Each row is a point on a tangle of strands that fork and nearly touch. The rows are in no order.
In the rows, 128 means zero.
Two points are linked if the straight distance between their rows is under 173. Some points are linked to none.
j_828: [127  80 199 130 131 161 125  56 104  95 163  98 124 147 135 128  69 138
 167 134 161 163 157 129 120 114 113 108 197  72 144 147 132 127 193 139
 118 149 150 144 146  94  97 108 129 130  79]
j_936: [ 65 123 101 115 133 125 149 147 140 231 112 146 110  99  80  80  98 115
  91 121  99  99 111  97 123 104 121 124  49 154 109  51 131 131  99 123
 137  94 131 166 155  87 175 105 124 129 128]
j_802: [ 60 133  95 137 129  85  89  84 136 169 143 111 105 109 123 107 161 182
 134 160 126 138 179 146 129 106 167 103 157 119 105  93 132  99 104 127
 132 106 124 112  84  93 118  95 142  96  79]
j_851: [121 121  79 154 119 110  94  87 196  91 108 106  86 148 195 104 139 140
 115 140 115 121 145 149 147 115 159 142 128 114 148 111 145  73  92 174
 151 145 124  89 135 145 104 130 111 113  89]
j_294: [129  92 193 167 138 126 141 124 142  18 127 143 136 138 128 139 121 109
 122 116 134  79 114 128  98 152  94 163 207 165 124 137 136 158 197 136
 133 154 156 110 125 126 136 139 139 161 133]
j_917: [157 136 213 120 139 116 133 182 114 130 147 144 167 116 116 184 194 142
 152 119 166 138 161 100 127 157 128 134 186 144 108 177 118 165 145  72
  91 124 151 155  68 156 148 116 118  99 159]
j_171: [145 127 113 110 125 171 122  92  88 120 138 137 148 135  67 133 120 124
 196 135 123 168 133 132 107 165 135 138 129 107 163 162 118 103 169 132
  89 123 135 116  77 138 110 115 138 172 114]
j_252: [126 104 218 118 137 211 138 117 157  46 155 118 147 170 156 149 116  89
 124  72  83 113 109 112 131 167 158 153 189 158 191  99 138 152 124 133
 146 187 163 110 140 174 132 159 101 159 119]
j_317: [ 85 132  75 145 119  89 117 115 123 140 122 156 118 111  92  91 117 134
 122 145 131 114 123 116 110 132 119 140  95 148 126  91 149  94 116 162
 129  83 113 130 103 104 137 117 147 152 124]
j_328: [149 126 159 111 122 148 137 154 195 151 118 105 154 163 162 148 122  86
  92  93  97 127 145 129 135  94 107 179 159 145 182 139 112 150  88  95
 140 161 142 153 154 174 135 141  93 133 139]
j_276: [123 141 133 137 101  96 128 145 157 186 115 138 162 141  81 189 134 125
 124 104 153 134 172 112 114  63  91 208 198 132 157  98 113 148  59 120
 158 123 106 161  69 116 129 135 133 130 118]
j_925: [117 128  79 119 117 191 118 117  72 114 125 137 119 151 120 105  78 109
 129 112 128 146  84 101 130 157 178 142  61  98 183  94 140  71 109 212
 162 107 103  86 145 173 126 147 149 173 142]
j_108: [130 146  85 135 148  78  96 146 141  89 100 181 131 136 102 108 160 110
 137 109  51  81  94 133 148 141 127 148 103 180 117 100 193 114 139 114
  80 100 127 120  84  73 155 188 141 174 126]
j_339: [112 108 150 137 143  85 131 124  93 127 143 166 146  91  59 125 132 150
 181 161 132 125 131 122 100 142 104 126 152 157  99 155 115 136 172 111
  83  93 143 141  70  88 142  88 146 145 123]
j_160: [132 161 116 128 133 116 129 181 173 129 124  84 102  90 199 121 189 165
  81 132 125  77 132 134 160 139 172  85 123 160  66 121 133 146  94 125
 154 160 120 116 151 152 153 150 129  61 146]
j_407: [150 166 115 103 114 203 118 151 158  87 155 105 128 151 133 148 160 141
 138  95  92 145 134 106 148 166 192 154 148 133 177 114 136 126  76 166
 159 168  99  86  92 178 118 170 124 138  98]
j_873: [148 137  83 141 105  45 115 125 149 181  85 153 140 144 129 148 128 141
 119 153 150 164 140 148 145  80  65 156  99 108 144 159 107  89  90 113
 118  95 122 151 142 131 112 106 118 112 143]
j_431: [ 96 122 156 126 109  97 108 116 112 179  92 117 146 158 150 146 120 149
 111 123 174 188 162 119 153 114 156 163 130  94 193  83 119  75  58 130
 135  88 139 131 119 162 114 121 121 124 137]
j_874: [103 109 161 139 146 149 107 122 203  85 153  84 115 121 160 145 168 153
 115 112 110  77 162 128 119 123 159 138 229 159 116 112 154 162 128 134
 147 180 133 120 106 139 130 125 124 110 101]
j_36: [136 128 180 124 111 169 158 124 110 112 148 101 140 164 163 195  79  84
 127 105 165 143 132 143 139  72 105 120 169  86 117 125 133 178 121 109
 140 158 130 159 168 112  98 156 146 126 124]
j_263: [ 97 110  91 126 153 124 129 133  79 136 119 167 121  81  91  60 110 140
 116 151 135 126  93  82 134 187 169  93  31 145 121  91 146  84 126 175
 131  74 113  98 120 121 166 113 146 140 141]
j_297: [118 123  92 134 137  91  89 104 103  86  88 188 143 160  98 119 135  87
 157 129  66 134  97 134 144 147 123 145  98 146 159 113 172  85 161 102
  54  96 159 124 105 112 137 158 124 200 115]
j_423: [177 158 120  95 153 173 149 159 175 182 160  96 130 104 102 108 155 139
 155 121  78 116 140 140  99 136  96 114 148 128 108 195 105 189 176  86
 115 174 124 144 128 118 124  98 118 107 125]
j_112: [120 134 159 140 112  76 112 161 160 148 114 164 161 154  94 179 160 115
 115 111 134 114 158 105 121  86  86 211 198 164 162 117 126 145  91  85
 114 128 145 167  96 124 142 140 121 148 130]
j_805: [138 136 126 108 127 160 139 118 156 205 148  92 120 125 128 127 112 121
 136 138 118 141 163 153 121  73 105  99 154  89 103 175 105 176 152  81
 135 163 130 162 158  84 104  98 118  97  89]
j_392: [126 157 141 119 132 113 122 160 110 133 112 101 122 124 174 152 149 109
 109 143 147 119 113 155 161 131 133  79 107 117  85 140 121 164 131  74
 109 127 156 139 172 141 127 146 124  96 161]
j_964: [122 103  95 149 123 143 149 125 156 136 119 128 108 105 148  75  91 154
  75 140 166 111 126  99 101 154 152 147  80 133 161  95 119  74  89 222
 194 119  90  99 151 179 133  91 123 126 143]
j_367: [ 97 107 145 143 117 141 161 158 146 158 131 105 105  98 144 116 109 154
  54 118 190 109 141 106 119 134 162 121 104 143 114  69 124 122  77 183
 185 121 114 122 138 163 138 111 138 100 140]
j_601: [120 151  98 144 106  98 127 126 136 157 134 148 138 110  82 150 115 141
 127 123 154 113 142 128 100  93  96 179 154 138 123  89 117 153  92 158
 167 115  91 148  86 102 138 118 157 141 135]
j_4: [153 131  73  93 124 197 151 108 117 200 156 134 132 137  59 115  71 124
 155 112 115 160 140 129  99 105 112 150 110  85 161 139  93 128 125 150
 151 127  93 143 119 119 106 103 126 154  98]
j_132: [186 102 206  92 118 200 179 137  91 170 176 102 141 109 126 125  80 162
 125 110 177 182 170  87 106 165 152 110 129  90 136 154 113 128 134 163
 149 134 128 147 136 148 119  95 109 112 107]
j_670: [140 182  61 133 121  76 122 142 181 163 115 126  86 127 164 102 156 139
 122 155 103  86 115 171 148  92  99 108  84 140  78 132 130 132 116 108
 137 131 117 133 177 104 132 147 123  91 130]
j_819: [146 120 162 108 132 187 129 118 128  25 124 128 146 173 153 134 135  91
 142 104  84 142 100 107 139 194 165 151 141 143 208 136 145 103 141 131
 123 151 160  93 120 192 130 173 101 175 138]
j_803: [229 168  68 121 126 131 151 192 155  91 122 176 128 137 112 121 141 128
 150 113 102 100  73 151 140 162 122 167  57 155 149 142 134  98 111 170
 115 114  73 109 103 144 129 172 123 157 157]
j_355: [ 73 129 115 157 120 128 105  92 195  87 135 102 102 138 160 137 150 144
 103 119 107  91 160 126 133  99 159 158 205 148 148  69 160 117 101 163
 161 163 123  92 104 125 129 130 132 135  84]
j_838: [155 127  78 119 132 153 158 153 189 187 113 125 122 126 129  77  98 104
  98 128  79 109 116 123 110 128  79 149  76 140 163 148 128 117 142 129
 137 137 128 148 176 153 137  96  97 134 139]
j_412: [132 148 103  94 140 193 155 123  97 186 200 111  94  94  78  98 110 163
 158 136 116 126 151 137 108 128 160  73 120 110  58 121 114 165 132 140
 160 142  83 140 124  84 126 121 146 121  81]
j_778: [177 132 193  99 118 145 138 142 100 176 127 124 186 156  90 189 132 125
 169 106 168 203 160 112 133 128 113 164 154  89 175 190  95 131 109  79
 124 126 138 154  88 162 103 122 119 118 138]
j_121: [122 159 110 119 142  60 139 158 171 206 118 146 129  59 102  85 171 168
 148 162 107 121 122 118 129 114  86 123 102 185  88 160 121 127 138  90
  97  95 148 151 126 106 164  67 114  77 136]
j_906: [108 133 103 133  99  64  95 107 128 188  75 131 155 175 132 167 117 124
 122 133 148 187 160 149 148  58  97 167 127  94 176 115 114  90  73  99
 114  92 133 151 127 129 106 130 122 128 118]
j_710: [ 72 142 109 123 138  76 106 135 136 206 112 127 111  77 133  82 172 183
 112 164 142 127 159 122 157 115 167  91  95 129  86  85 131  99  86 109
 143  97 130 135 123 116 151 101 137  68 119]
j_157: [149 124 144 119 137 176 139 119 186 116 129 104 143 180 155 140 105  68
 116  92  67 122 126 139 121 103  79 167 180 136 198 161 126 157 145  89
 134 180 143 142 163 143 111 142  95 153 131]
j_519: [158 120 146 117 134 115 141 161 107 104 103 145 140 108 156 111 147 129
 111 135 148 141 108 105 145 201 168  97  56 147 145 135 135  74 131 129
  93  96 143 110 119 183 152 125 105 121 164]
j_847: [149 149 123  99 131 170 112 129 187 112 154 108 136 153 102 146 173 152
 160  99  85 139 165 110 121 140 175 181 196 138 189 135 135 115  86 153
 153 165 110  99  57 168 130 147 114 157  74]
j_638: [134 159  80 136 113  97  82  72 161 109 126  99 129 147 124 182 174 152
 150 133 120 153 169 160 128  77 122 163 204  93 154 150 127 118  96 132
 143 144 104 112  81 119  97 150 138 120  96]
j_92: [ 79 129 120 158 118  33 108 132  55 101 102 174 143 121  97 177 150 141
 123 143 153 127  93 135 138 124 100 119 132 145  72  90 147 161 113 116
 102  77 124 140  93  88 153 152 177 145 160]
j_769: [130 170 116 100 128 195 125 166 136 136 124 108 128 136 135 127 153 107
 107  90  77 102 123 103 165 163 187 102  86 144 135  86 143 151  85 135
 145 157 117  99 119 147 151 180 117 129 120]
j_261: [ 96  64 244 179 119  95 136 122  95  46 108 151 153 138 137 163 105 144
 123 120 210 132 140  99  95 153 135 162 189 128 143 115 124 121 144 149
 140 102 163 124 106 154 141 128 139 139 130]
j_956: [ 91 103 180 121 145 146  88  41  87 135 141 101 117 157 150 103 103 143
 174 135 133 184 157 151 133 125 150  97 161  63 151 129 134  92 174 111
  83 119 179 133 137 102  84 104 108 120  70]
j_447: [136 149  69 116 120 116 103 107  93  99 118 148 115 148 123 121 139 102
 148 146  96 145  95 154 148 149 134 109  65 113 128 138 143 102 146 126
  82 118 132 104 136 135 111 151 126 150 133]
j_829: [ 69 144 125 136 136  80 125 129  41 150 128 167 139 104  82 139 135 136
 147 131 138 125 104 133 151 108 122  85  99 144  60  90 128 177 121  87
  91  83 126 136 113  52 147 124 167 126 139]
j_538: [129 148  65 106 127 194 138 100 102 155 174 124 102 114  66 105  85 139
 158 128 143 124 124 144  99 118 134 115 118  92  95 126 115 152 121 172
 167 140  62 112 115  97 104 123 157 144 107]
j_541: [177 143 200 102 113 128 149 196 102 169 125 137 179 117 115 173 165 127
 138 115 175 154 142 100 140 165 126 134 125 144 149 171  98 139 108  76
  98 109 147 158  88 181 146 108 108 108 180]
j_892: [102 139 102 170 118 110 122 103 121  28 143 121  97 119 158 136 146 159
 115 141 159 104 115 136 131 162 180 112 145 137  92 106 162 119 111 205
 163 131 103  62  95 136 126 143 152 130 126]
j_159: [157  81 214 134 120 154 170 141  88 136 151 126 145 103 114 141  85 164
 138 120 215 157 151  96  98 164 119 138 148 106 132 148 100 124 146 156
 149 111 125 158 105 142 123  98 133 122 131]
j_275: [143 124  60 139 115 149 126 116 123 114 111 126  99 139 148  94  97 132
 101 136 139 140 107 116 134 141 156 149  59 112 177  94 137  49  76 202
 169 109  92  86 151 172 115 132 130 145 131]
j_621: [117 106 164 132 148 138 123 126 176 125 144  97 125  96 140 120 169 193
 137 127 148 116 175 112 116 160 170 120 196 140 123 138 138 114 129 139
 132 142 133 116  68 148 152  77 110  98 104]
j_41: [177 109  85 166 109  83 133 115 120  56 100 167 123 142 117 151 103 126
 129 140 153 133 103 143 107 117  71 168 118 125 137 173 112 106 135 188
 160 123  90 109 120 133 107 151 158 157 163]
j_26: [118 114 241 121 122 177 129 142  95  60 143 121 161 159 149 177 132 112
 123  76 149 131 117  94 150 140 165 127 187 144 141  92 141 165 114 114
 124 143 156 128 112 147 137 162 124 143 129]
j_985: [151 156  93 146 120  28 132 147 185 189 110 174 134  95 116 109 161 152
 132 159 132 133 122 144 125  97  47 155 101 158 114 162 118  93 117 122
  99  80 132 161 122 105 142  84 109 104 124]
j_311: [170  91 134 123 135 193 154 128 128  57 123 125 134 134 160 103 105  98
 116 115 112 131 105  98 108 202 145 146  99 147 194 151 129  75 160 175
 145 139 134  88 153 205 125 124 102 164 153]
j_589: [109 154 105  87 136 162 119 103 125 214 163 100 101 141 119 102 119 121
 171 149  79 134 153 155 131  96 134  74 132  95  90 139 106 155 148  62
 114 154 145 157 167  80 116 120 110 101  67]
j_381: [170 164  65 149 118  91 107 151 150  72 121 190 128 158 104 126 153 116
 153 108  73  83  91 158 145 135 105 172 114 181 125 129 170 121 119 138
 102 125  88 113  88  99 135 192 149 173 144]
j_773: [170 160  44 130 103 121 127 107 125 168 117 114 119 130 122 142 107 100
 140 152 145 151 118 156 128  58  74 121  85  68 125 202  89 138 129 129
 143 148  96 119 179 134  84 141 141 120 166]
j_863: [158 145  34 143 123 103 106  88 102  73 127 166 108 128 105 108 121 120
 153 156 121 123  74 169 118 141 117 136  61 114 121 150 136  90 141 192
 120 116  98  95 132 127 106 154 147 163 141]
j_935: [ 89 118 166 124 105 140 135 156 113 171 108 120 138 131 139 143 114 131
  80 105 166 136 145 104 144 120 160 147 115 130 148  49 128 121  65 140
 141 108 136 143 125 156 147 115 125 116 137]
j_299: [ 40  57 156 137 165 137 128  92 121 149 125 129  93 105 145  55  98 117
 135 144  79 119 145 128 116 101 131 106 131 141 101  81 149 118 170 112
 114 117 159 161 168  57 143  76 114 123  88]
j_962: [106 102 165 136 135 122 146 115 121 150 157  99 115 102 143 127 113 142
 139 157 162 129 148 144 111  90 108 100 153 105  84 154 117 153 161 107
 125 120 132 160 150  82 113  74 134  92 114]
j_904: [144 187  92 124 159  64 139 188 168 174 111 147 124  80 125  83 184 157
 135 140  79  99  94 127 161 119 105 111  72 192  71 144 146 139 133  89
 105 123 127 131 146  96 170 126 119  77 159]
j_327: [131 126 220 109 114 169 148 136  78 104 167  96 133 142 164 174 101 128
 128 100 180 149 143 121 147 111 156  94 163 103 100 104 143 173 116 112
 131 137 137 172 138 118 126 148 137  97 108]
j_130: [122 111 148 142 134 118 117  96  38 101 136 151 144 135 111 155 106  97
 159 153 160 149  91 159 112 128  75  89 115  92 109 177 117 152 191 105
  77 102 159 130 153  96  97 115 151 153 158]
j_895: [ 80 143 107 135 126 110  74  75 105 106 108  81  96 151 187 125 158 140
 129 160 128 161 127 170 162 136 176  60 119  66 113 124 139 106 128 105
 105 134 160  90 168 131  95 149 125  96 100]
j_770: [161 179  90 102 154 124 114 123 146 150 163 108 132 109  92 128 187 157
 185 156  92 115 139 163 125 127 106 107 160 121  90 206 121 162 175  72
  91 147 120 132  91  98 105 111 149 113 110]
j_837: [ 70  66 164 181 127  63 129 114 110  67  94 147 122 129 168 126 112 113
  82 149 152  97 100 128 113 134  97 120 127 156 109 113 137 124 157 129
 105  85 167 139 167 130 139 104 140 135 165]
j_564: [151  97 181 107 143 188 171 129 141 166 181  95 103  98 143 100  93 161
 101 106 125 137 173 114  94 136 155  99 147 110 105 126 124 145 134 147
 160 152 127 149 147 131 138  85  97 100  87]
j_990: [ 82 119 131 127 141 200 136 117 137 109 162  81  88 130 161 122 118 125
 121 114  94  89 128 137 134 132 191  84 138 111  79  75 144 170 126 143
 164 173 115 104 165 113 123 156 126 119  91]
j_164: [138 164  64 120 120 127 133 150 192 189 114 106 100 138 151 107 121 117
  91 133  90  96 134 151 133  91 102 134  97 138 134 120 130 141 107 116
 142 151 125 141 172 130 134 135 114 112 115]
j_779: [117 119 115 109 150 124 111 151  75 142 102 159 130 102 136  82 147 122
 108 135 134 145 102  80 174 198 183  73  14 137 138 100 154  69 119 141
 106  85 141  97 127 145 153 129 127 117 148]
j_814: [178 197  59  94 101 125 131 162 147 215 123 127 130 115 127 119 152 149
 124 152 147 151 139 152 150 130 141 108  59 103 128 143  90  89  76 115
 138 121 104 131 145 166 124 147 117  91 130]
j_201: [105 118 152 164  89  50 139 156  49 110  99 184 157 131  87 186 104 124
 112 136 192 133 107 115 107 125  78 163 122 147 115 111 112 148 124 128
 119  66 132 149 107 113 147 136 163 166 169]
j_388: [125 132 130 138 138 150 121 120 146  77 121 112 123 165 173 129 121  50
 102 115  71  86  92 155 122 125  87 139 144 142 150 127 153 160 167 103
 118 170 160 129 191 131 117 164 103 149 158]
j_200: [162 135 154 141 125  53 101 174 147 121  91 176 145 131 152 161 212 167
 114 123 139 142 139 113 166 158 164 131 123 157 128 117 156  81  79 103
  85  96 142 123  66 162 155 139 108 108 126]
j_790: [138 176 104 131 112 117 123 139 163 105 146  84 109 113 184 165 178 167
 104 148 169 118 150 153 143 120 158 104 155 109  88 135 126 138  85 139
 167 154 100  96 113 147 120 147 140  66 135]
j_117: [156 143  96 123 147 134 146 155 170 119 132 103 100  80 178  80 153 142
 105 166 127  96 111 143 131 163 149  74  67 136  85 158 125 115 141 146
 137 144 121 105 170 161 143 115 115  85 148]
j_337: [146 159  89 136 118 152 114 148 137  84 125 116 115 173 158 146 111  70
 100 116  81  71  81 159 147 115  97 145 111 160 138 102 149 177 125 128
 140 165 108 104 190 134 115 195 135 154 161]
j_450: [ 74 116 147 107 122 152 128 125  88 233 126 140 114 138  99  98  75  95
 114 115 102 141 132 109 141 103 145 110  66 121 115  37 131 129 123 108
 117 106 142 171 160  82 142 118 112 146  95]
j_55: [181 189  89 107 107  97 133 195 137 177  94 146 124 121 156 139 167 129
 100 129 133 131 105 130 186 140 143  99  27 140 105 125 121 105  69  91
 112 109 128 132 143 164 150 163  99  97 161]
j_217: [ 68 117 107 142 131 100  66  38 101 139 122 113 113 141 108 120 137 167
 171 164 124 177 156 165 128 115 138 109 154  74 133 123 129 100 141 124
  89 108 148 103 104  92  74 109 147 127  74]
j_786: [139 174  92  95 103 130 103 126 152 219 116  91 129 125 144 128 159 165
 126 143 155 177 181 144 148 120 156 113 118  83 152 142  98  84  69 103
 133 126 125 119 130 165 117 125 122  77 113]
j_868: [132  94 176 125 174 137 128 160 176  98 116 133 141 105 141  82 184 125
 117 109  58  88 134  87 120 179 146 120 173 199 133 134 152 130 162  96
 107 148 160 129 101 135 176 112 105 118 134]
j_540: [132 106 188 109 124 171 175 176 154 169 154 126 131 139 120 148  88 107
  77  73 104 118 141 107 120 102 108 159 152 160 128  85 126 180  99 124
 139 151 130 166 154 132 153 121 113 140 122]
j_865: [126  85 170 163 117 107 152 120  90  66 127 148 149 109 108 147 106 165
 131 145 214 133 127 112  87 172 130 152 153 114 127 143  97 114 152 176
 145  99 125 105  96 138 120 109 150 138 139]
j_463: [ 83 139 129 108 148 138 114 126  87 193 137 101 111 103 141  85 151 165
 149 158 149 143 146 127 159 139 210  28  88  99  70 109 104 114 111  82
 129 119 144 112 146 106 133 122 130  66 111]
j_518: [ 99 164 112 111 129 116  85 103  87 149 128  93 106 131 159 110 185 158
 148 177 138 160 144 146 173 155 198  36  93  74  92 135 112  98 118  86
 102 125 158  85 145 135 117 144 134  74 111]
j_630: [173 113  93 110 137 176 164 139 166 189 129 128 141 124  91  93  82 114
 128 116 117 146 129 116  87 124  88 158 100 110 178 170  97 110 145 144
 156 138 111 144 146 154 120  86 103 147 144]
j_708: [100  88  84 143 141 146 104  49 180 136 141  93  95 116 134  83  94 131
 135 149 127 115 149 157  90  91 114 117 159  93 134 153 117 118 164 168
 150 155 107 113 154 102  92  79 123 122  87]
j_57: [126 116 122 104 148 189 157 127 167 180 179  81  88  85 134  84 118 182
 128 136 140 126 177 145  99 136 176  71 138  93  86 141 110 138 133 140
 182 165 106 120 145 120 129  84 124  89  76]
j_459: [ 87  85 134 171 119  75 118  98  67  27  91 167 145 170 132 173 111  93
 122 132 143 134  73 142 122 146  97 144 140 130 132 109 151 122 167 134
  97  95 155 117 149 130 123 162 151 183 147]
j_577: [181 120 125 133 136 145 145 156 142  79 118 116 113 118 196 109 134 119
  92 133 135 116  98 129 137 190 146 106  69 143 139 151 131  90 139 158
 133 138 124 109 167 197 138 121 104 120 164]
j_622: [127 186  73  99 128 190 112 131 101 119 125 104 113 160 134 119 144  85
 137 112  53 111  95 119 169 160 202  92  53 116 136  85 148 128 105 138
 143 166 114  81 141 150 138 205 125 157 116]
j_401: [172 145  78 125 122 146 138 127 111 117 135 122 127 116 131 141 114 103
 133 151 162 130  88 147 113 114  78 110  85  87 107 220  99 157 163 134
 135 139 104 116 176 143  85 123 146 123 192]
j_104: [ 91  99 205 145 119 125 111 123 117  72 122 141 151 153 118 165 139 130
 126  98 148 129 138  91 133 144 165 161 193 150 153  78 146 132 113 138
 122 130 153 123  82 141 147 148 132 155 107]
j_267: [148  88 230 131 148 139 136 162 169  94 122 135 159 131 152 115 154  97
 102  94 112 114 140  97 105 171 126 160 188 193 171 154 119 138 149  85
 109 159 180 145 119 185 161 117  80 128 142]
j_515: [196 144  64 140 113 117 153 136 108  76 125 143 135 114 117 156 109 119
 139 143 179 122  83 137 104 118  79 157  90 107 114 180 101 134 122 205
 178 131  69 107 132 148  98 160 173 149 204]
j_663: [170 123  93 123 135 170 128  96  73 110 132 130 131 133  94 125  88  84
 168 149 141 154  85 147 103 133  80 114  87  77 136 210 106 129 195 143
 107 132 125 112 168 141  89 122 127 161 173]
j_331: [115  79 159 147 148 152 105  86 100  99 103 123 116 133 165  96  85 108
 127 139 158 153 107 130 111 164 135 112 108  82 175 150 121  84 166 148
 116 109 161 113 176 165  96 106 114 134 147]
j_911: [167 192  42 110 129 122 123 146 174 132 157 127 112 111  88  81 152 168
 141 120  71  64 109 145 123 146 130 133 114 168  93 142 147 142 127 150
 143 149  72 108  96 108 145 146 150 124 125]
j_934: [123  82 122 137 140 107 138 121 173 147 122 135 144  85  90  70 116 157
 131 142 124 117 160 104  76 168 119 160 139 153 176 142 126  77 157 158
 131 106 134 130  83 143 142  70 107 134 100]
j_291: [ 89 169  97 106 138 115 154 160  94 223 134 148 120  82  79  93 126 138
 142 140 118 105  99 119 142  89 124  90  66 154  53  91 107 178 111  97
 127 102 119 149 148  71 161 126 152 105 152]
j_634: [157 185  53 116 134 123 131 128 147 129 171 133 123 114  68 115 148 154
 167 126  92  75 115 160  99 124  99 142 157 152  94 165 138 187 159 134
 141 154  80 120  86  85 129 131 169 140 139]
j_766: [114 121 155 117 152 100  97 135 138 127 119 129 143 106 129 112 196 172
 135 133 128 138 165 106 151 171 181 103 138 149 124 125 145  92 120 105
 100 112 148 119  69 144 151 101 115  99 108]
j_512: [175 168 130 111 117  97 126 206 163 150 100 149 150 123 153 152 190 139
  92 105 130 129 123 107 178 136 149 136  85 165 124 101 139 114  64 101
 102 111 124 149 104 162 153 154 104 103 153]
j_376: [156 168  73 127 116 144 129 116 143 142 123 106 138 165 118 184 109  89
 153 117 122 145 125 158 134  45  77 150 150  82 148 184 101 180 130 111
 151 165  95 129 156 110  82 164 147 136 154]
j_375: [111 106 148 130 137 119 146 100  55 130 163 132 118 112 124 106  91 104
 162 182 155 142 109 149 113 108  89  71 116 111  71 159 114 163 192 103
  92 100 142 152 173  61 106  86 154 117 135]
j_149: [136 121 129 139  97 145 148 109 109 137 142 125 141 153 104 189  59  84
 151 113 161 152 131 140 122  37  69 149 167  78 133 157 109 190 133 127
 154 139  99 161 151  79  89 140 153 149 133]
j_866: [147  97 175 106 151 171 180 162 105 160 167 155 136 103  82 106  88 132
 110  84  95 120 125  91 108 148 122 126 120 170 103  97 130 161 147 135
 123 130 127 173 123 102 167  98 126 146 125]
j_71: [ 64  66 162 164 129  85 120  93 131 129 113 115 114 114 152 128  97 144
 106 152 169 123 150 146 100  95 103 117 170 121 116 115 119 130 146 142
 131 102 142 144 142 100 109  79 133 122 121]
j_386: [109  72 186 116 146 179 153 115  80  96 164 145 120 114 106  99  77 126
 123  91  84 108 134  95 128 136 140 116 149 171 101  65 170 161 170 148
 130 136 133 158 119  63 163 120 131 160  95]
j_784: [ 84 110 168 154 132  81 116 160 159 121 106 159 140 126 109 145 150 121
  89 116 111  69 140 101 120  95  94 186 194 210 118  82 146 157 130 101
 103 133 151 159 104 100 162 124 146 142 132]
j_903: [ 86 115 180 104 133 154 134 135  56 190 130 134 125 144 134 108  96  60
 112 110  80 144 107 108 152 114 127  85  75 128 116  64 135 155 147  68
  86 125 163 195 176  74 148 129  95 135 125]
j_176: [204 146  94 113 114 139 159 172 116 105 116 160 154 134 118 147 129 129
 144 119 137 158 108 115 131 163 135 181  68 138 175 151 120  77  94 174
 142 105  87 116  96 178 137 152 126 146 161]
j_451: [159 145 127 126 113 107 103 120 176  89 131 124 148 157 127 176 195 159
 161 124 125 155 172 124 131 121 141 196 214 120 176 149 130 104  89 135
 149 148 108 109  56 162 115 158 118 125  92]
j_103: [102  99 189 130 166 112 136 163 171 127 110 150 128 105 121  87 166 111
 105  99  59  80 113 102 119 122 113 147 164 218 114 104 149 165 157  86
 106 141 175 165 122  99 183 106 123 126 157]
j_680: [110  99 163 172  93  55 128 127  81  60  78 169 159 164 144 210 109 117
 105 133 182 156  95 139 129 128  87 175 145 119 145 125 134 120 113 124
 121  81 141 129 137 153 126 171 145 160 166]
j_695: [177 144 124 121 114 132 141 121  98 136 115 110 174 163 106 205 120  96
 177 120 155 205 121 145 148  75  90 148 124  58 167 211  91 142 127  84
 125 136 118 139 133 144  81 159 145 131 163]
j_627: [122  94  87 151 130 130 117  66 161  93 121 117 111 147 130 120  80  94
 136 139 116 133 127 142 106  87  80 150 162  97 160 169 112 126 173 141
 143 148 124 119 147 115  88 111 128 153 123]
j_883: [138 158 104 126 107 121 115 111 155 149 123  91 132 123 148 160 147 153
 127 141 178 156 168 147 141 108 137 126 153  84 133 152 113 114  88 125
 156 141 102 110 115 147  92 128 127  93 125]
j_476: [114  95 201 158 151 107 137 135 100  25 118 146 150 141 141 137 137  75
 119 114 109  93  91 118 122 157 109 120 181 178 114 126 135 171 208  78
  92 143 173 124 124 109 153 143 135 162 163]
j_812: [ 87 140  92 146 118 101  87  98 151 122  95  89  80 150 219 114 145 130
  97 155 134 113 129 153 158 118 184  92  96  88 111  92 139  86 101 144
 145 141 144  92 192 143 117 153 117  96 103]
j_185: [110  82 204 123 125 146 129  84  86  78 160 124 132 144 119 145  65 114
 140 114 133 137 147 116 109 111 121 139 201 135 129 114 148 146 192 136
 112 134 143 172 129  78 128 124 121 156  78]
j_366: [ 95  85 187 133 148 160 148 123  66  63 141 155 138 129 120 115  85  75
 119 103 106  94  92 103 130 147 130 108 127 172 114  67 149 157 181 136
 108 125 149 132 130  91 158 144 137 171 136]
j_525: [144  97 141 163 137 109 139  93 169  54 114 126 135 142 121 154 109 104
 139 130 140 109 132 138  93 104  66 163 211 119 145 193 119 156 183 129
 139 156 132 117 125 114 105 133 131 154 135]

A fork is a point with three links, a tip a point with one. Leave the first point through the second and follow the links. Name the first fork or tip that comes.
j_291, j_829 => j_962
j_518, j_895 => j_883
j_263, j_317 => j_267
j_564, j_57 => j_925
j_512, j_200 => j_386
j_103, j_784 => j_577

A fork is a point with three links. Follow the links from the first point to the second and name the forks in between, in order.
j_770, j_132 => j_805 > j_962 > j_401 > j_376 > j_26
j_866, j_463 => j_386
j_638, j_917 => j_883 > j_577 > j_26 > j_376
j_103, j_638 => j_577 > j_883
j_459, j_917 => j_962 > j_401 > j_376
j_55, j_159 => j_883 > j_577 > j_26
j_917, j_577 => j_376 > j_26
j_57, j_36 => j_26
